Each row is a point on a tangle of strands that fork, close into loops and nearly touch. The rows are in no order.
In the rows, 128 means zero.
Two points are linked if the straight distance between their rows is under 76.7. Some points are linked to none.
k768: [106  79  81 136 116 131 104 146  94 128 135 101 125 132 122 154 173 132
 143 121  95 137]
k260: [ 92 129 102 103 141  98 119 167  93 101 113 128 109 155 137 147 131 200
  85 130  41 177]
k957: [150 120 127 108 102  99 142 102 127 157 154  84 143 171 118 159 165  93
 200 120 116 149]
k239: [ 97 119 123  94  78 125  92 149 124 140 129 144 106 120 115 112  93 145
 161 165  66 150]
k396: [119 140 148 121 102 148 102 138 144 145 141 138 122 119 131  99  72 130
 140 148 123 140]
k672: [107 186 191  77 109  98 116 131 167 147 125 163 125  97 116  80  48 120
 151 169  92 138]
k254: [127  81 108 150 157 166  94 108 123 130 119 128 121  87 134 125 152 109
  96 106 189  89]
k627: [150 155 147 141 135 153 147 160 135 127 168 175 127  56  80 107 107 117
 100  95 144  97]
k232: [143 165 173 112 130  97 137 155 153 127 117 150 100 137 121 133  79 171
  89 129 102 148]
k894: [145 145 119 151 156 133 154 122 120 106 153 133 126 107 106 143 155 116
  96  99 159  87]
k32: [115 139 124 110 132 100 125 156 117 112 116 127 101 163 145 150 108 186
  96 140  77 163]
k482: [101 131 135 142 148 117 158 125 110  74  89 129 102 186 191 131 133 187
  53 150 148 149]
k853: [158 156 158 132 111 122 148 106 146 162 167 136 154 128 112 121 110  86
 174 118 150 133]
k502: [102 124 117  89  75 116 108  80 143 166 119 102 152 159 142 110 107 103
 226 180  85 137]
k160: [127  87 120 157 138 152  97 113 134 129 110 123 120 113 140 129 130 120
 110 120 175 109]
k735: [ 87 139 126  90  81 131 101  93 152 161 123 113 147 141 144 100  77 111
 199 189  91 134]
k77: [168 165 113 145 178 132 172 113 114 100 170 131 130  88  91 138 179 105
  94  90 172  69]
k84: [112 119 133 118 150  99 163 108  93  72  78 105 120 220 199 134 186 180
  72 155 148 172]
k717: [ 97  96 112 123  90 150  90  98 133 151 113 110 154 135 145 108 119 100
 215 157 116 129]
k238: [128 133 135 138 129 113 132 137 131 111 121 114 101 166 147 146 115 168
  91 132 123 148]
k834: [135 152 161 104 106 122 120 141 149 143 134 132 111 134 124 123  78 139
 141 145 109 149]
k82: [139 109 121 101  89 106 125 103 133 160 128  77 144 182 139 160 150 108
 211 139 112 162]
k76: [104 120 106  97  71 128  97 127 118 149 142 136 127 123 116 108 112 116
 194 157  66 141]
k51: [164 117 115 130 142 109 143 102 120 140 156  90 149 143 111 166 185  77
 168  96 159 106]
k676: [146 105 174 152 144 144 131  62 166 141  79 123 120 152 167 129 110 121
 102 143 233 125]
k761: [ 85 135  78 115 168 125 120 185  51  76 116 158 136 142 127 112 163 217
  54 122  50 158]
k781: [ 85 125  93 117 159 113 119 167  74  82 111 144 127 170 147 122 139 213
  61 134  59 170]
k463: [100 156 158  81  86 127 108 117 157 156 125 117 135 142 141 100  64 131
 166 184  98 149]
k237: [139 108 123 145 124 128 127 119 136 134 122  94 125 157 141 149 139 128
 133 129 148 140]
k324: [ 61  81  69 156 158 144  96 164  72  91  90 133 104 144 168 111 120 213
  45 149  95 156]
k308: [ 66  68 124 135 113 205  53  84 151 147  71 123 144 106 166  95 103 129
 158 157 136 142]
k546: [ 87 120 139 127 154 116 161 126  86  64  75 129 110 209 207 123 166 199
  50 160 156 168]
k818: [140 129 129 151 122 157 126 130 130 142 181 166 149  64 100 102 113  80
 137 108 167  90]
k446: [109  74 117 144 145 137 113  79 131 114  67  96 105 168 179 152 158 150
  92 131 172 148]
k869: [143 121 120 148 147 122 141 116 130 109 134 107 122 143 129 148 154 122
 105 109 155 105]
k716: [ 96  63  82 150 107 151  78 152 100 131 122 114 120 117 134 133 149 136
 140 131 102 135]
k997: [151 199 170  82 172  42 169 179 133  84  79 159 125 170 138 152 133 161
  88 107  72 144]
k114: [110 144 135 156 109 176 103 125 150 146 158 164 141  71 133  75  60  97
 150 141 153 102]
k937: [169 120 154 137 136 112 143  80 154 150 112  88 142 176 148 152 138 103
 149 127 187 129]
k389: [162 142 143 125 118 112 145  94 141 165 169 111 160 145 117 137 136  74
 200 119 148 132]
k969: [128 105 133 115  99 123 105 114 136 154 109  76 139 178 151 144 125 124
 182 160 125 166]
k137: [ 97  85 112 116  84 155  77 112 133 154 103 102 138 148 151 110 116 122
 189 177 106 149]
k436: [ 89 178 190  70 108 112 109 124 173 154 122 133 129 124 134  91  35 137
 142 192 104 142]
k193: [176 175 183 132 143 106 178 125 163 135 146 147 115 133 111 131  87 131
 104 108 153 124]
k371: [155 161 168 123 125 112 146 140 154 139 137 139 111 138 119 126  87 144
 117 125 126 140]
k538: [160 145 149 142 131 133 147 119 144 146 167 136 142 114 107 127 122  91
 137 104 161 114]
k118: [118 172 171  70 101  76 118 148 158 143 113 169 118  97  96  90  68 111
 167 159  68 140]
k435: [126 117 112 149 123 145 126 156 112 121 156 137 121  86  94 129 139 127
 113 111 120 108]
k740: [155 130 115 148 144 153 140 132 122 137 183 147 136  69  85 121 149  85
 120  97 171  76]
k122: [125 158 131 146 157 136 158 166 115  91 131 169 110 106 110 130 122 175
  55 108 103 107]
k64: [166 163 163 150 142 116 174 104 154 123 139 124 116 152 132 136 109 132
 100 113 179 114]
k383: [146 158 157 111 104 119 138 127 151 152 159 160 139 110 102 114 100  97
 170 122 111 133]
k533: [172 147 167 154 151 113 171  90 156 137 144 118 126 147 134 137 119 103
 109 118 212 102]
k835: [130 191 164  99 170  72 152 215 138  99  82 189 117 117 119 135  97 168
  70 108  71 122]
k626: [163 125 169 150 141 130 143  68 168 154 105 108 142 159 151 134 110  97
 137 139 220 126]
k378: [145 127 173 164 140 145 135  83 166 133  92 129 110 145 162 117  84 130
  89 146 231 115]
k616: [115 126 124 133 100 151 106  90 145 157 138 128 162 114 137 104 105  80
 207 148 135 117]
k491: [159 117 127 124 112 111 146 109 123 151 160  94 154 151 114 156 176  79
 187 104 144 127]
k476: [167 154 166 107 108 107 145  89 166 172 135  81 155 183 146 145 116 104
 190 148 154 156]
k859: [126 126 124 105 103 119 125 161 116 135 141 141 111 115 100 137 127 135
 149 124  66 139]
k532: [126 129 133  86  76 112 125  81 154 177 117  82 162 177 149 125 116 101
 233 172 107 154]
k523: [162 112 133 146 151 131 128  94 140 151 138 112 146 123 127 140 157  78
 139 107 202  97]
k988: [128 103 126 130 118 126 108 119 136 143 103  84 129 174 157 151 134 132
 150 138 140 159]
k451: [ 83 116  62 119 155 124 119 181  63  92 127 141 133 121 117 130 174 194
  83 114  32 162]
k891: [105 136 143 149 109 171  96 124 152 144 131 142 137  97 148  83  63 110
 147 154 150 118]
k418: [143 138 119 140 134 152 153 176 125 116 167 172 124  45  71 119 138 120
 101  91 110  92]
k374: [169 155 106 131 170 124 168 117 114 118 174 111 141  93  81 154 189  86
 130  84 149  82]
k411: [110 109 117  80  69  98 106 129 118 159 123  96 121 170 127 145 133 137
 197 157  65 173]
k946: [154 150 146 157 146 146 147 141 140 124 159 158 125  86  94 116 104 125
  84 101 168  92]
k447: [154 131 150 170 140 153 128 106 146 142 149 151 131 102 127 112  99 103
 106 115 208  97]
k604: [167 208 157  91 174  64 193 168 127  76  95 158 135 168 118 138 166 147
  87  97  73 134]
k62: [103 105 109 112  90 128 103 165 108 134 136 141 106 116 111 130 120 155
 145 138  64 150]
k38: [111 101 104 120  83 137 101 135 110 145 149 125 136 120 113 120 133 111
 180 133  92 136]
k141: [148 129 167 171 139 161 123 102 161 129 119 145 121 117 143 102  75 114
  96 138 216 106]
k23: [127 144 136 155 108 166 120 129 142 140 170 174 145  65 112  83  85  95
 141 124 149 102]
k358: [145 162 106 129 158 148 167 190 116 100 151 174 129  47  63 124 169 131
  95  80  88  93]
k227: [119 107 100 120  79 139 115 145 112 143 158 147 129  94  87 114 141 106
 174 118  90 123]
k444: [129 127 143 153 133 123 140 114 143 111  97 113  99 172 167 138 107 156
  88 143 168 135]
k294: [135 112 122 144 113 148 111 102 132 157 154 134 167  96 128 109 128  68
 187 123 160 106]
k218: [143  84  93 144 169 171 105 110 114 125 126 135 116  65 128 127 173  96
  96  97 192  64]
k12: [172 134 148 146 157 120 162  83 142 136 135 113 129 138 131 150 151  91
 110 106 210  91]
k495: [118  90 108 135 139 114 129  97 124 109  75  80 122 189 183 161 164 141
 104 131 144 161]
k471: [103  95 118 127  94 154  82 134 127 141 114 110 128 141 146 119 111 136
 166 160 121 151]
k644: [109 102  90 135 132 125 126 154  97 112 141 107 120 130 117 155 171 141
 118 112  80 132]
k873: [132 178 181 102 151  79 142 178 151 112  86 171  98 119 121 136  72 179
  67 120  86 135]
k67: [122 110 135 137 103 151  96 142 130 136 127 122 121 131 140 119  99 134
 130 142 127 135]
k899: [115  81 117 152 143 151 105 107 132 115  87 118 109 137 156 139 138 137
  92 129 177 125]
k164: [139 104 149 147 151 134 138  72 150 120  82 116 108 149 164 144 138 122
  96 125 214 118]
k68: [169 136 158 117 117 106 152  88 160 149 109  73 137 197 156 161 120 125
 157 141 166 154]
k786: [144 145 149  95  98 113 133  87 155 171 132  88 165 173 149 132 117  97
 216 162 132 156]
k135: [126 111 119 124 140  95 155  90 114  87  84  83 123 212 193 155 179 154
  94 141 149 165]
k110: [128 163 148  90  97 102 130 141 146 153 140 168 127  98  97  96  87 100
 178 136  76 136]
k262: [103 134  66 122 149 145 142 198  86  96 141 157 129  65  82 130 181 160
  94  99  39 124]
k148: [ 87 120  52 123 161 147 125 194  58  90 134 150 129  87  93 120 181 179
  85 108  34 140]
k298: [140 115 144 145 146 119 152  82 147 112  78 101 107 178 176 151 137 134
  98 132 194 134]
k977: [ 98  76  89 154 126 161  97 152 103 123 125 121 114 104 122 130 144 142
 106 127 118 120]
k530: [138 109  94 150 154 156 120 135 109 118 157 133 131  65 101 125 159  98
  99 101 172  68]
k880: [116 132  79 148 162 145 132 155  84  84 142 129 127 102 108 133 184 152
  74 108 104 107]
k340: [121 109  98 140 104 145 117 150 104 132 163 142 130  79  89 124 149 104
 143 111 105 116]
k373: [ 72  73  87 137  80 173  64 145 104 135 114 138 124 103 134  96 107 136
 160 164  94 135]
k785: [122 123 118 127 119 135 130 170 121 123 151 152 110  94  99 134 128 149
 113 107  78 124]
k867: [149 135 149 162 135 141 137 131 138 134 150 139 124 106 110 121 105 122
 110 115 169 108]
k152: [103 100  75 156 153 146 115 153  93  98 133 123 120  97 124 137 166 145
  81 114 119 111]
k549: [128 155  78 123 162 145 156 186  92  83 152 161 131  48  65 134 193 139
 100  87  71 103]
k767: [127 188 161  83 169  44 151 197 129  89  70 165 118 150 136 146 114 176
  82 111  60 147]
k33: [159 111 135 149 141 137 119  87 141 158 150 131 165 103 133 123 145  63
 168 109 195  93]
k450: [172 146 123 128 156 106 167  96 120 133 170  97 142 132  97 165 188  79
 150  85 157  95]
k233: [112 132  87 127 153 122 137 158  80  88 145 123 132 124 113 141 187 159
 101 108  66 139]

A piece is all that can be reached along the links. How many separate loops has the piece of each point below (a circle has one, a figure eight two, a Y none), and how many tips (points with one link)?
k374 | loops 3, tips 0
k396 | loops 1, tips 2
k977 | loops 1, tips 0
k38 | loops 1, tips 0

A fork is a point with three links, a tip a point with one. Leave the first point through the second and follow the links. Name the first fork or tip that comes.
k237, k869 | k491
k12, k523 | k396
k32, k238 | k676
k446, k495 | k482
k786, k532 | k853
k262, k549 | k867
k616, k294 | k371
